A landscape with many valleys, sampled at points; each row gives a point and its height.
A ball rolls from a point to whichever of its 4 nearest points has the largest drop for the distance, and stops where none of them is lower. Distance is the straight distance between rows; heights are no part of it.
(108): [124 183 163 179  72 146 115 155 128 160 112 116 143 173  91 138  98 154
 105 232  99 118 177 176 102 138  85 132 102  81 152 152 131 144  90 132
 112 152]  (h 2.65)
(1373): [131 164 160 157  99 122 115 142 120 148 134 104 134 172 115 133 106 141
 112 212  99 126 168 157 111 140 102 130 121  75 153 133 119 149  90 136
 104 162]  (h 1.29)
(917): [129  52  48  68 157  99 114 133 156  93 104 165  97  93 164 134 133 119
 127   4 184 139  59 119 167 135 130 129 150 243 109 151 130 102 178 143
 160  99]  (h 1.16)
(549): [145 162  79 103  99 140 123 136 141 146 103 155 122 111 138 174 123 124
 155  74 177 113  88 162 103 112  55 116 114 168  95 152 134 131 179 156
 156 133]  (h 3.33)
(783): [123 180 185 178  82 115 110 143 106 136 109  94 141 174 103 108  89 134
 118 235  54 124 184 167 118 153 111 139 102  79 134 147 124 133  85 121
  95 149]  (h 2.89)
(339): [130  91  74  94 159 113 133 127 132 110 101 152 118 100 157 156 135 121
 125  28 174 145  60 119 153 126 110 120 140 211 101 138 124 122 177 145
 168  98]  (h 3.14)
(458): [122 120 156 100 147 134 118 121 128 115 148 113 127 107 114 108 135 129
 136 128 125 131 142 110 157 122 153 118 145 110 137 114 124 127 137 128
 120 125]  (h 1.45)
(503): [147 166  46  99  87 135 128 155 126 142  69 168 132 111 139 182 131 122
 160  63 199  96  88 186  94 112  45 112 101 180 104 166 137 144 164 153
 154 138]  (h 4.88)
(194): [ 95 148 175 164 116 104 131 117 114 127 141  94 148 165 120  84 113 117
 118 202  63 150 173 135 118 129 151 132 115  90 128 116 121 126  66  83
  89 135]  (h 2.12)
(1189): [151 171  48 105  87 133 137 166 105 143  69 162 143 114 144 197 136 126
 163  80 204  88  87 195  84 114  37 108 100 176 115 169 132 152 157 156
 154 146]  (h 4.69)
(1100): [ 98 158 178 167 115  97 132 120 103 127 130  88 157 180 115  91 104 119
 121 216  56 144 176 141 114 133 143 133 119  86 131 121 116 124  65  94
  90 145]  (h 1.68)
(531): [102 198 200 200  71 131 128 151 100 137 101  95 153 177  91 113  73 135
 117 252  32 113 187 191 115 136  95 130  93  70 123 146 122 138  86 111
  95 146]  (h 6.56)
(13): [148 165 135 145  93 121 147 153 107 149 113 120 176 146 111 168 135 134
 148 172 131 100 138 163  85 137  96 125 107 126 152 155 117 126 109 137
 128 156]  (h 4.21)
(1358): [146 137 103 109 121 130 133 128 125 158 124 156 121 100 139 142 139 131
 142 101 166 114 105 130 107 145  98 133 142 158 110 136 151 117 160 146
 152 114]  (h 1.73)
(872): [103 153 172 162 112  97 129 122 106 131 138  93 140 166 127  89 110 121
 117 204  72 142 167 145 117 137 143 131 119  91 130 124 119 134  65  96
  92 141]  (h 1.54)
(916): [142 131  58  77 148 116 116 133 138 126  76 170 109 110 147 170 141 120
 146  47 180 122  72 139 134 121  81 134 130 196 104 152 124 138 196 165
 139 126]  (h 1.85)
(1455): [127  88 117 120 179 130 129 122 135  91 127 131 106  94 145 113 144 132
 123  67 136 126 115  96 171 130 177 133 129 132 127 114 118 134 133 122
 139 105]  (h 3.63)
(264): [128 159 143 143 110 131 137 137 132 141 133 113 160 151 107 156 122 135
 130 164 125 121 146 152  99 117 100 117 118  98 152 128 113 141  96 123
 118 162]  (h 2.60)
(857): [111 110 156 104 154 131 117 107 118 114 150 105 124 113 115  95 130 127
 120 135 125 145 138 102 155 119 173 117 152 105 133 108 126 126 130 127
 127 118]  (h 1.17)
(1657): [136 126 112 116 143 138 131 127 144 137 121 151 127 106 122 129 152 131
 144 108 140 109 136 115 116 133 134 145 129 135 133 124 136 120 142 124
 125 126]  (h 1.74)
(349): [109  79 186 144 159 123 130 112 117  95 167 104 130 145 119  67 130 104
 119 172  46 147 173  74 173 122 207 141 148  83 136  92 137 110 102  86
  81 127]  (h 6.48)
(1139): [126 103  87 109 168 129 143 120 127 139 113 155 117 111 150 144 140 132
 116  68 172 138  82 108 132 129 130 135 154 170 112 119 141 126 162 145
 161 105]  (h 1.55)
(642): [123  81  80 109 169 128 137 123 145 118 115 156 119 109 152 141 135 129
 113  32 172 151  74 101 143 121 128 122 150 194 108 123 133 111 166 139
 173  94]  (h 5.06)
(1313): [168 174  47 104  78 134 139 184  95 146  63 167 142 124 155 211 145 135
 168 101 200  74  89 201  79 125  17 113  93 180 127 181 133 159 164 167
 153 157]  (h 5.05)
(1697): [130 146 143 127 118 145 129 130 153 127 140 125 139 118 111 135 136 129
 142 127 123 120 149 128 123 116 119 121 115 110 138 122 122 129 116 110
 120 137]  (h 2.74)
(869): [113 175 192 180  89 109 121 133  97 127 111  87 159 180  95 100  87 130
 123 238  39 133 189 156 114 149 122 135 110  80 131 139 122 119  79 118
  97 146]  (h 2.06)
(723): [161 176 134 152  74 121 142 160 108 156 111 128 159 144 125 180 136 135
 147 180 130  89 126 171  79 149  80 136  96 139 145 168 117 130 130 151
 125 153]  (h 3.37)
(45): [116 148 168 136 110 123 119 120 127 134 162 101 123 132 125 105 115 132
 117 173 109 144 157 140 136 134 127 117 126  92 133 115 128 141  87 105
 114 130]  (h 1.52)
(1497): [133 128 137 109 141 145 123 129 149 118 133 133 128 107 112 126 142 129
 146 114 124 116 144 113 137 122 135 131 126 116 135 125 125 124 140 125
 115 132]  (h 2.09)
(1047): [133  41  79 110 181 130 122 122 173 107 143 158  91  99 155 124 126 141
 108  25 154 132  93  79 164 133 150 140 171 172 118 118 139 108 156 137
 164 102]  (h 5.25)
(1048): [101 163 194 175 109 104 128 128  99 128 116  81 167 190  97  93  86 129
 121 235  35 145 190 141 109 139 131 133 123  79 129 126 122 114  73 110
  94 149]  (h 1.41)
(837): [152 183  94 133  68 139 123 158 116 172 102 132 130 156 142 194 131 143
 140 158 181  96 101 182  57 120  51 124 106 149 125 164 125 141 157 180
 149 156]  (h 3.27)
(831): [137 145 113 130 114 138 139 133 145 144 124 147 137 110 122 135 148 129
 148 116 144 109 134 135 102 132 118 137 111 134 128 133 136 118 122 113
 128 127]  (h 3.72)
(984): [141 170  79 116  90 141 130 142 132 147 105 146 127 126 145 187 122 124
 149  92 182 104  84 177  86 106  51 111 108 159  99 153 126 141 163 158
 156 145]  (h 3.31)
(1293): [108  83 157 136 159 129 125  89 126 110 168 117 105 143 130  72 133 108
 103 156  93 160 141  84 154 119 213 138 148  93 134  92 131 125 117 108
 102 115]  (h 1.35)
(1095): [151 153 103 115  98 132 134 130 130 157 128 149 116 106 146 164 124 127
 148  96 168 115  94 151 105 131  70 123 127 158  98 143 140 126 164 148
 157 122]  (h 3.45)
(99): [137 170 150 151  89 135 136 151 119 152 115 115 174 160  95 161 118 145
 129 191 121 113 152 159  86 130  88 118 113 106 159 150 117 127 105 143
 127 159]  (h 2.33)
(711): [131  62  81 118 174 135 132 122 166 114 129 157  96 107 156 130 135 141
 107  34 160 139  85  86 151 129 144 134 155 174 119 116 137 115 154 135
 167  98]  (h 5.74)
(354): [109 123 165 123 124 129 113 108 127 130 162 110 113 128 116  71 125 125
 116 171 110 150 159 110 139 129 168 121 145 103 135 109 137 119 107 109
 111 116]  (h 0.89)
(1517): [127  67  77 113 171 134 134 122 158 114 125 153 106 112 152 135 133 138
 107  31 167 147  80  93 145 125 136 126 154 187 116 120 138 110 159 139
 170  97]  (h 5.84)
(532): [136 128 104 116 140 138 135 129 140 146 120 157 122 107 126 128 152 129
 143 109 151 111 124 116 107 139 131 146 134 141 128 128 143 119 145 130
 133 120]  (h 1.62)
(769): [109  72 143 138 167 136 123  81 141  92 168 111 103 128 125  70 119 122
 101 103 112 171 122  73 163 114 212 117 147 103 129  88 117 121 124 117
 136  98]  (h 1.06)
(62): [100  72 197 142 169 126 134 115 107  86 167  88 143 140 112  66 122 107
 115 174  42 152 187  67 185 116 214 131 157  78 135  84 144 105  88  81
  88 130]  (h 6.06)
(1510): [127  98  83  94 164 121 138 122 126 122 102 151 123 103 155 155 134 124
 124  40 174 145  67 116 146 126 113 123 146 201 105 135 129 124 174 149
 169  98]  (h 3.79)
(1595): [119 112 154 100 158 130 120 115 121 110 145 109 126 106 115 106 133 125
 130 126 126 134 137 105 159 116 165 117 147 108 135 111 120 129 134 130
 123 122]  (h 1.36)
(1642): [118  64 171 154 168 122 138  94 116  81 171 110 119 135 133  61 131 103
 110 140  63 161 152  65 185 127 229 137 142  85 135  80 137 122  96  81
  98 109]  (h 8.74)
(1315): [134  54  88 118 179 132 125 124 167 107 137 155  88 101 157 121 133 145
 110  32 151 133 100  81 165 139 155 139 157 162 120 115 136 116 149 133
 161 100]  (h 5.19)
(1303): [124 130 164 108 127 134 113 121 133 124 158 111 128 109 113 106 127 132
 132 143 121 138 151 116 149 124 137 114 138 104 134 115 126 127 122 121
 121 126]  (h 1.37)
(420): [104 101 161 133 143 128 117 103 128 122 166 114 112 146 124  65 133 113
 114 174  84 151 159  89 141 122 197 137 142  99 134 100 136 112 113 104
  95 121]  (h 2.17)
(948): [113 160 171 160 109  97 124 126 104 137 138  93 135 162 125 104 108 128
 119 209  81 138 166 150 119 141 130 132 120  84 138 127 120 144  71 109
  94 148]  (h 1.38)
(407): [124  93 127 116 174 130 128 118 126  89 129 123 116  94 136 113 144 128
 125  76 132 131 120  97 175 124 182 127 131 125 129 113 116 134 132 123
 136 104]  (h 2.92)
(177): [127 156 143 138 111 137 140 132 141 134 138 118 156 139 112 152 124 133
 133 148 126 120 142 145 106 113 106 115 114 100 144 125 114 139 101 117
 118 154]  (h 2.20)
(856): [119  65 162 154 165 127 131  88 127  92 177 117 101 135 137  65 128 110
 104 130  80 165 138  64 177 129 223 138 144  91 132  85 132 126 110  95
 105 104]  (h 3.71)
(72): [146 153 109 137 100 128 151 135 122 155 128 146 135 108 140 149 139 123
 145 120 154 106 118 153  93 143 101 133 115 143 116 139 140 126 123 123
 141 127]  (h 2.08)
(1686): [104  74 135 125 170 135 119  85 144  84 157 108 110 116 123  77 120 125
 107  83 120 166 120  74 169 113 208 111 148 113 130  94 113 118 125 119
 145  99]  (h 1.19)
(871): [137  54  93 118 181 126 118 125 161  96 137 147  87  90 153 109 133 140
 114  34 146 126 105  83 174 143 166 142 154 153 124 117 132 120 138 129
 153 100]  (h 4.85)
(1020): [158 190 119 156  60 133 126 162 118 172 107 133 134 149 135 187 137 139
 139 185 143  89 117 183  67 143  67 140  89 146 135 173 120 135 148 166
 131 151]  (h 3.28)
(977): [159 180 109 147  70 129 128 155 117 169 109 135 124 153 145 190 134 139
 143 171 159  93 106 178  65 136  63 138 102 144 128 165 120 138 151 168
 137 154]  (h 3.05)
(1049): [140 118  45  77 155 114 119 135 140 121  76 174 103 107 160 171 145 120
 134  34 187 131  61 142 147 125  86 137 127 206 102 150 120 147 191 159
 141 117]  (h 2.03)
(1356): [151 160 111 141  95 121 149 136 114 159 131 143 128 115 151 164 135 126
 142 126 159 101 104 167  89 144  92 132 113 141 116 144 134 134 129 133
 141 132]  (h 2.39)
(506): [133 134 133 119 127 142 128 131 154 127 130 138 135 111 114 129 144 129
 150 118 128 115 147 122 124 121 125 133 119 122 133 125 127 122 131 120
 118 135]  (h 2.84)
(121): [105  70 189 148 171 124 135 108 107  85 168  96 137 138 117  66 125 106
 116 165  50 153 176  68 186 120 221 134 149  81 134  81 143 110  92  81
  88 123]  (h 7.52)
(757): [123  45  49  69 164 103 118 126 158  94 110 162 106  97 156 135 132 116
 126   4 175 140  64 106 165 127 139 128 160 237 107 148 131  92 176 139
 164 101]  (h 1.14)
(1706): [118 153 164 148 110 110 123 123 118 139 156 100 126 148 130 115 110 132
 115 189 102 137 154 150 128 137 119 122 122  82 137 119 123 149  78 110
 104 144]  (h 1.39)
(274): [142 176  78 121  85 140 131 150 113 157  99 137 135 143 144 198 127 134
 150 121 189  98  87 184  69 106  47 112 110 151 115 155 124 145 156 172
 157 155]  (h 1.89)
(914): [112 148 167 147 108 109 125 119 117 136 157  99 125 142 130  94 114 127
 115 188  98 145 162 143 129 136 138 123 123  91 132 119 129 139  73  97
 101 131]  (h 1.47)
(1473): [134  68 101 121 178 124 122 125 152  88 132 139  90  87 153 105 137 139
 116  45 141 125 112  87 176 142 175 138 140 145 126 119 125 123 129 124
 150  97]  (h 4.50)
(836): [114 103 141 109 171 129 127 111 120  96 135 112 125 102 123 104 137 125
 123 102 131 141 125 100 170 116 184 118 139 115 132 106 115 131 132 125
 135 111]  (h 1.78)
(1454): [138 163 137 145 103 124 145 145 117 144 119 118 174 149 107 161 128 135
 138 168 129 106 141 157  87 128  99 121 111 112 154 144 114 132 101 133
 122 159]  (h 3.44)
(1443): [143 172  79 122  88 140 132 145 120 159 105 139 128 139 147 193 123 131
 149 114 185 102  85 182  73 106  52 112 111 150 109 153 121 143 160 164
 153 152]  (h 1.21)
(1205): [147 138  97  93 126 126 127 128 127 149 113 155 119 103 142 160 128 128
 146  80 166 123  86 135 121 131  81 126 145 171 100 142 141 120 186 162
 158 118]  (h 1.81)
(1638): [127 165 166 156 103 107 116 135 111 141 134  99 132 167 124 119 103 137
 115 211  88 130 166 156 120 147 113 132 120  78 146 131 119 147  80 126
  96 157]  (h 1.30)
(1585): [148 154  61  87 111 135 114 139 144 138  80 166 121 109 134 171 133 123
 157  60 181 113  88 156 110 117  59 125 118 183  99 154 136 130 188 162
 148 133]  (h 0.63)
(754): [104  87 143 126 166 138 123  89 130 100 157 108 113 124 121  80 124 121
 105 109 126 167 121  85 162 111 204 114 145 107 132  94 117 126 123 121
 139 103]  (h 1.00)
(448): [110 187 201 189  77 118 122 143  98 132 104  91 158 178  91 105  79 135
 119 245  35 125 193 169 119 145 107 134 103  77 125 146 124 126  84 116
 101 141]  (h 4.65)
(1433): [150 161  99 126  94 137 138 133 130 157 127 145 116 116 150 175 120 127
 145 100 171 109  87 166  95 124  65 120 119 149  99 144 137 138 160 151
 155 131]  (h 3.07)
(573): [135 159 127 144 108 128 150 140 127 142 125 126 165 134 118 156 137 128
 145 145 136 107 135 154  88 126 106 124 107 119 143 137 116 129  99 117
 125 149]  (h 3.61)
(1690): [122  69  70  95 161 118 126 125 151 105 110 152 118 105 153 139 133 127
 121  17 172 146  67 104 153 123 124 119 150 216 107 137 130 103 169 139
 174  94]  (h 3.85)
(875): [120 169 180 169 100 100 117 134  97 133 122  90 143 176 112 104 100 130
 119 227  63 132 177 152 121 152 122 136 116  83 137 136 118 132  78 119
  92 152]  (h 1.51)
(1464): [110  83 160 139 157 127 125 100 124 113 167 118 108 146 126  69 135 108
 114 170  72 154 155  83 154 123 212 142 147  91 139  96 132 121 115  99
  89 122]  (h 2.72)
(980): [135  81  55  82 152 105 119 136 150  96  95 164  98  97 168 151 141 124
 128  10 180 141  58 128 167 133 109 126 133 231 106 150 123 122 178 142
 157  97]  (h 1.31)
(605): [134  81 106 124 178 131 129 126 148  96 129 140  98  95 151 120 146 136
 117  56 142 125 110  94 169 134 172 142 134 138 127 113 122 134 136 123
 144 102]  (h 4.35)
(393): [131 185 164 168  67 145 137 164 119 167 107 117 174 162  83 160 102 153
 115 215 115 112 162 175  92 136  70 116 102 104 158 161 130 133  98 138
 130 150]  (h 1.94)
(57): [103  87 147 126 166 136 126  88 128 104 162 109 108 129 125  80 125 118
 102 125 119 167 127  84 157 110 208 121 150  99 133  92 123 127 123 117
 129 106]  (h 0.87)
(1035): [134  92  96 123 180 139 139 124 145 122 118 155 105 108 153 134 152 131
 117  71 151 129 103 101 146 131 156 149 139 142 128 113 133 135 149 128
 143 105]  (h 3.57)
(674): [144 164  52  97  92 140 121 146 136 139  77 165 130 112 137 178 129 125
 157  62 192 105  87 174  99 113  50 117 103 180 101 161 137 136 172 156
 154 135]  (h 3.86)
(940): [104 103 150 110 163 135 122 101 116 112 150 107 121 118 117  89 128 122
 114 130 129 155 132  96 157 114 191 114 152 105 131 101 123 129 126 126
 131 115]  (h 1.07)
(603): [124 154 160 141 111 126 126 130 132 139 156 103 133 145 123 135 110 136
 118 174 114 133 151 148 124 124 109 115 121  84 142 119 117 150  89 117
 111 151]  (h 1.40)
(1309): [110  79 173 143 158 126 126 104 122 105 166 113 118 146 128  69 133 105
 116 170  60 150 161  77 165 123 212 144 143  90 134  94 136 117 110  92
  83 124]  (h 4.68)
(1211): [104  86 201 141 151 127 126 119 122  97 170  93 141 147 111  68 120 112
 121 183  34 147 188  73 172 120 195 131 148  83 131  92 143 101  95  84
  83 129]  (h 6.61)
(1604): [106  88 139 119 171 135 126  94 128  88 144 103 120 110 121  88 128 124
 111  94 129 157 122  89 169 110 201 112 141 113 130 101 115 124 126 122
 141 101]  (h 1.03)
(158): [132 148 132 132 115 140 140 132 150 131 134 132 146 118 113 138 139 127
 143 122 134 114 143 135 107 122 116 125 108 119 137 126 126 125 115 109
 122 138]  (h 3.64)
(604): [154 165 116 146  94 114 153 145 106 154 122 134 145 132 142 168 141 127
 146 150 145  94 111 168  82 144  91 134 107 136 131 152 122 135 121 133
 133 146]  (h 2.71)
(1364): [109 139 167 136 108 120 117 114 127 133 162 102 118 130 123  83 118 128
 115 178 105 149 160 130 135 134 146 119 129  97 129 116 136 130  85 100
 110 120]  (h 1.32)
(463): [155 172 100 140  86 128 134 146 114 166 120 135 122 145 153 187 130 132
 144 149 165  96  95 177  68 132  67 130 109 139 119 152 122 143 149 164
 140 155]  (h 3.13)
(353): [133 104  71  86 159 109 131 129 130 115  92 156 115 103 160 164 141 120
 132  33 175 142  58 129 154 126 101 124 135 207  99 144 122 131 186 150
 156 102]  (h 2.37)
(1429): [132 166 155 155 100 131 117 141 127 150 129 107 145 172 105 147 106 145
 113 202 112 125 162 156 101 133  94 124 121  83 158 136 116 144  93 137
 111 166]  (h 1.33)
(372): [104  97 151 124 158 132 120  95 121 116 161 115 110 135 122  74 131 117
 105 153 111 159 139  90 147 117 203 130 154  98 134  96 130 125 122 119
 116 116]  (h 0.67)
(561): [133 112 107 114 171 137 135 129 142 124 118 153 114 108 138 132 153 129
 133  94 141 117 121 107 137 131 152 149 134 134 131 116 130 134 150 130
 128 119]  (h 1.98)
(1685): [ 94 140 173 159 114 110 130 114 124 123 149  96 138 160 123  79 116 116
 118 194  64 151 170 128 122 128 160 132 115  97 127 112 127 121  68  78
  89 131]  (h 3.32)
(1202): [141 128 100 112 134 129 136 125 127 155 120 158 120 103 136 137 143 129
 140 101 163 116 108 126 107 144 110 140 145 158 114 131 151 116 154 145
 149 112]  (h 1.72)
(1404): [143 190 162 162  63 138 142 166 112 163 105 121 179 147  93 177 114 147
 131 201 114 101 145 177  90 140  71 121  95 126 152 170 123 128 117 140
 131 151]  (h 3.38)
(222): [ 97 118 188 158 121 124 127 116 139 114 163  99 139 158 117  71 119 116
 122 185  40 155 181  99 136 119 166 132 122  93 126 102 131 106  82  73
  83 128]  (h 5.20)
(1554): [130 104 128 111 177 132 130 123 132 101 124 130 116  99 131 122 147 126
 131  89 131 123 121 103 165 122 169 137 133 122 133 114 116 139 140 123
 127 113]  (h 3.43)
(67): [137 153 118 139 105 130 150 135 134 144 127 139 150 115 124 145 144 124
 146 126 142 106 132 148  94 132 113 129 106 129 132 135 129 126 110 110
 128 136]  (h 4.29)
(768): [133 166 151 151  95 136 128 146 123 150 119 111 166 167  98 154 116 145
 122 194 123 120 158 154  91 132  89 120 118  94 160 142 118 134  97 141
 121 167]  (h 1.49)
(500): [150 147 109 126 105 128 140 130 127 158 131 152 122 102 142 147 138 128
 144 110 163 110 110 145  99 145  98 133 127 151 112 138 148 120 143 138
 149 116]  (h 1.79)
(1138): [143 138 107 121 122 134 137 128 134 157 122 155 122 103 133 133 146 131
 145 109 155 112 120 128 100 145 116 141 128 150 119 134 150 114 139 131
 143 116]  (h 1.69)
(491): [115  69 166 149 164 126 131  92 119  94 170 114 111 138 136  68 133 104
 108 151  67 159 150  70 177 126 224 141 142  87 134  88 134 123 109  88
  93 115]  (h 6.98)
(141): [102 106 166 138 131 127 117 109 132 122 164 113 115 147 118  60 133 116
 119 180  73 149 170  95 138 125 188 138 136 101 134 108 136 111 104  93
  89 123]  (h 2.62)
(1467): [135 116  76  84 158 111 129 129 126 122  91 161 118 104 155 170 138 118
 136  43 173 134  65 132 147 124  95 127 139 199  98 144 123 136 189 157
 152 112]  (h 2.30)
(8): [142 131  90  83 145 122 128 125 122 140 103 156 122 106 145 164 131 123
 144  68 167 126  76 131 130 127  86 127 145 180  98 142 130 125 190 164
 155 118]  (h 1.90)
(1589): [146 186  82 118  75 141 126 164 107 161  90 131 141 150 140 200 130 142
 151 138 192  95  98 186  61 111  40 115 107 156 122 166 125 143 157 183
 160 156]  (h 2.90)
(1567): [144 134  43  73 141 118 109 136 141 132  67 180 109 110 145 170 142 121
 146  47 186 119  74 148 129 124  74 138 127 198 107 156 128 138 194 167
 138 131]  (h 1.87)
(490): [133 137 143 113 128 144 124 130 153 120 138 128 134 110 112 128 138 129
 146 122 124 118 148 117 130 121 127 127 123 115 135 122 121 123 130 120
 120 134]  (h 2.66)
(1559): [110  78 129 120 173 130 121 100 139  80 141 108 115 100 121  80 128 127
 116  67 129 153 119  84 171 118 201 115 139 127 128 105 110 120 122 120
 148  97]  (h 1.44)
(297): [142 126  99 100 142 128 135 125 120 155 117 158 120 106 141 145 137 128
 137  90 168 122  92 123 118 138 103 136 153 167 110 131 150 117 170 154
 156 112]  (h 1.75)
(645): [ 98  63 187 152 178 129 135 100 107  74 167  86 145 138 108  57 121 108
 107 149  56 165 181  56 194 116 234 125 150  73 135  70 145 110  76  76
  93 123]  (h 0.74)
(391): [133 174 157 162  80 143 124 151 126 160 116 111 159 171  89 151 104 151
 111 211 115 120 168 162  94 135  84 124 113  91 163 147 127 136  96 141
 120 160]  (h 0.39)
(1273): [128 134 159 107 128 139 119 125 143 121 151 114 128 111 111 118 130 132
 137 132 118 129 151 118 144 122 131 120 131 106 133 117 124 126 126 122
 121 128]  (h 1.63)
(1570): [142 174 153 152  82 131 137 157 111 154 108 116 179 156  94 167 119 143
 132 192 125 106 152 160  87 136  81 121 108 117 159 158 120 125 107 144
 129 156]  (h 3.25)
(1637): [124 108 141 105 170 133 129 121 125 103 132 121 125 101 122 120 141 124
 135 104 130 123 129 103 162 119 167 127 137 115 134 115 116 136 141 126
 126 122]  (h 2.31)
(1584): [119  63 153 150 165 130 127  79 139  91 180 115  93 132 136  65 122 116
 102 116  91 171 126  63 172 127 221 128 147  92 132  86 128 123 117 102
 121 100]  (h 1.59)
(1279): [103 123 167 140 116 121 116 110 130 129 160 107 119 141 120  62 126 121
 115 180  88 152 168 109 130 130 170 130 131 102 132 112 140 111  94  92
  97 122]  (h 1.76)
(1142): [129 157 160 151 107 117 120 134 123 142 144 104 134 165 121 131 107 138
 113 198 105 131 160 155 116 135 107 123 126  77 148 126 117 150  84 126
 103 159]  (h 1.34)
(853): [112  75 155 145 162 131 126  84 129 102 170 117 101 138 131  70 128 111
  98 137  94 166 131  78 161 120 218 132 148  93 133  85 128 128 119 107
 113 108]  (h 2.10)
(751): [135 118  91 107 158 130 140 123 122 150 116 159 117 109 143 142 144 131
 130  90 169 124  98 114 116 138 125 141 154 161 115 122 146 121 161 146
 154 112]  (h 1.77)
(1580): [151 153  36  87 102 132 114 147 140 140  66 183 122 105 134 173 137 126
 154  51 199 107  90 166 106 125  53 127 112 192 109 168 143 136 176 158
 149 129]  (h 2.61)
(548): [133  73  86 125 176 137 134 122 157 117 128 157  96 106 156 128 140 143
 108  44 157 136  95  92 150 131 147 137 146 162 121 114 136 126 149 133
 159  98]  (h 5.28)
(1036): [112  69 177 146 168 122 135 104 114  91 171 108 122 141 128  67 132 101
 116 159  59 152 160  73 178 124 220 141 145  84 134  87 137 122 104  85
  87 121]  (h 7.96)
(1578): [144 175  65 108  84 135 133 163 105 148  81 144 146 136 144 200 132 131
 158 104 196  91  87 191  73 104  37 109 103 166 117 168 123 148 157 168
 159 155]  (h 3.41)
(321): [127 181 162 174  71 146 123 157 125 167 109 117 158 170  87 147  98 153
 105 220 110 118 171 174  92 137  80 122 104  90 156 154 130 140  93 137
 119 153]  (h 1.58)
(1556): [136 141 122 121 123 145 131 132 154 132 129 141 136 110 115 132 146 127
 148 115 129 113 142 123 113 126 125 135 114 126 131 127 129 120 127 115
 119 131]  (h 3.26)
(1565): [103 108 156 113 143 131 113 102 117 127 158 108 115 128 115  73 128 121
 114 162 114 153 150 102 141 123 183 127 152 102 137 105 132 120 117 119
 115 119]  (h 0.78)
(1428): [131 117 136 102 160 137 124 126 138 113 129 132 124 103 120 126 147 127
 142 110 126 116 134 108 150 123 150 137 136 118 134 119 122 130 145 127
 118 127]  (h 0.50)
(1560): [145 143  84  89 121 129 118 132 138 141 102 158 119 106 140 167 126 124
 153  67 169 116  83 141 123 122  70 124 135 176  95 146 130 125 193 165
 152 127]  (h 1.97)
(1472): [154 185 150 161  61 131 140 167 111 158 104 127 168 147 108 182 128 138
 143 195 121  93 135 177  85 146  74 132  87 135 146 175 120 124 130 145
 125 148]  (h 4.27)
(1122): [114 120 163 104 135 132 111 113 124 124 157 106 121 120 113  91 128 129
 124 152 123 142 151 109 148 123 158 114 149 105 133 111 130 126 122 126
 124 120]  (h 1.26)
(1254): [104 100 179 144 133 126 120 113 134 112 166 108 123 151 119  63 127 111
 124 181  50 147 179  89 149 122 186 139 136  92 132  99 134 106 102  86
  82 125]  (h 3.65)
(54): [126 181 178 182  76 128 108 150 116 144 113 106 135 176 103 120  92 141
 112 237  66 120 186 172 116 148  99 138 100  75 139 149 124 144  91 126
  97 152]  (h 3.06)
(896): [108  61 181 154 172 123 140  98 106  73 167  96 137 133 119  61 129 105
 114 142  57 161 167  58 195 123 234 132 146  80 138  78 142 116  85  79
  93 114]  (h 8.19)
(180): [122 106 136 107 175 130 128 119 125  98 132 119 124  99 125 118 141 125
 130  97 130 129 126 100 168 122 175 126 136 117 131 112 115 138 134 124
 129 117]  (h 2.56)
(1208): [125 149 157 134 112 136 128 130 145 133 155 110 135 129 117 136 119 133
 127 151 121 131 150 138 125 117 110 113 119  93 137 118 119 142  99 110
 118 144]  (h 1.60)
(63): [130 127 153 105 139 138 120 124 139 117 144 121 127 109 112 121 136 129
 141 125 120 124 148 113 147 121 138 124 135 108 136 121 123 126 134 126
 121 131]  (h 1.91)
(1698): [151 161 107 135  92 126 147 136 118 162 134 144 121 119 155 171 129 127
 141 121 164 104  94 170  88 138  77 128 115 142 109 145 133 138 141 140
 148 137]  (h 2.57)
(894): [137 104  55  83 157 107 119 136 140 111  86 171 101 104 169 166 145 121
 129  23 185 137  55 136 160 128  94 132 125 217 105 148 119 139 186 148
 149 106]  (h 1.71)
(276): [134 117 101 113 159 137 135 126 135 141 117 158 116 112 132 129 155 132
 139  98 149 115 120 109 118 134 142 150 140 141 130 123 139 124 148 134
 131 121]  (h 1.53)
(453): [122 188 166 177  68 151 133 164 119 171 107 121 165 164  84 155  97 155
 104 228 110 114 169 183  92 134  72 121 103  96 159 157 135 141  93 134
 123 150]  (h 2.23)
(1166): [125  49  72 104 176 129 126 122 171 110 131 156 104 108 150 132 128 137
 112  19 161 144  80  83 155 125 138 129 165 195 116 121 136  99 163 140
 170 102]  (h 5.42)
(202): [107 133 167 126 115 126 111 113 127 133 163 106 115 128 120  77 122 129
 117 167 112 148 160 119 137 130 153 119 138 102 130 115 137 124  99 105
 113 118]  (h 1.02)
(1608): [145 139  61  76 133 123 114 136 140 130  79 170 115 110 140 170 137 120
 153  56 175 116  78 143 128 120  71 132 128 191  99 155 127 131 197 165
 145 131]  (h 1.70)
(1370): [131  85  90 128 179 135 139 124 148 123 122 156 103 108 155 134 148 136
 110  59 158 133  97  95 142 129 148 144 142 153 124 113 136 134 149 129
 152 102]  (h 4.03)
(386): [152 177 147 153  73 124 141 163 108 154 108 121 174 146 106 174 128 137
 143 188 123  98 139 169  86 144  80 128  99 130 153 166 116 124 121 145
 127 152]  (h 4.28)
(343): [161 172 117 148  80 117 142 154 108 162 115 135 136 145 142 182 137 132
 146 167 144  88 110 175  74 146  78 137 103 140 133 163 118 135 139 153
 129 152]  (h 2.93)
(1625): [130 172 169 171  86 118 108 146 116 145 120 102 130 174 109 123  99 142
 112 226  82 124 177 162 115 149 104 137 111  76 148 144 122 145  90 132
  98 158]  (h 0.92)
(1223): [116 132 168 117 115 128 112 117 130 130 163 106 122 118 116  94 120 133
 120 160 118 144 158 123 142 127 140 114 137  99 134 114 133 128 107 114
 120 124]  (h 1.18)
(1662): [130 142 157 121 117 141 122 127 149 127 153 115 134 116 112 126 122 132
 137 137 121 131 152 129 134 118 120 115 120 100 136 118 121 132 115 112
 121 134]  (h 2.00)
(623): [129 101  88 117 173 133 140 123 136 138 115 158 111 112 145 138 148 133
 120  76 162 132  96 104 129 132 141 143 146 155 121 115 141 133 153 139
 146 108]  (h 2.29)
(520): [155 179  66 106  80 134 134 179  95 151  71 144 153 134 141 208 137 138
 165 115 200  84  97 195  72 115  28 109  98 168 124 177 127 147 160 177
 158 155]  (h 4.44)
(1062): [116  79 123 118 172 125 124 107 137  77 134 113 114  94 130  91 133 131
 121  62 132 142 119  86 177 127 196 119 135 130 128 111 114 121 125 120
 147  97]  (h 1.86)
(482): [129 155 131 138 113 136 143 133 141 135 130 126 159 128 114 148 133 126
 142 135 133 114 138 146  99 121 108 121 108 116 139 131 120 130 105 110
 124 146]  (h 3.29)

Where does a ball stop that starts at each point below?
(1254): (372)
(72): (276)
(1095): (276)
(67): (1625)
(1364): (372)
(1062): (372)
(573): (1625)
(1685): (1625)
(297): (276)

Two balls start at each pair of points below. Name the first point that both come to, or write never.
(1036) / (222): (372)
(642) / (1049): (894)
(1510) / (1517): (353)
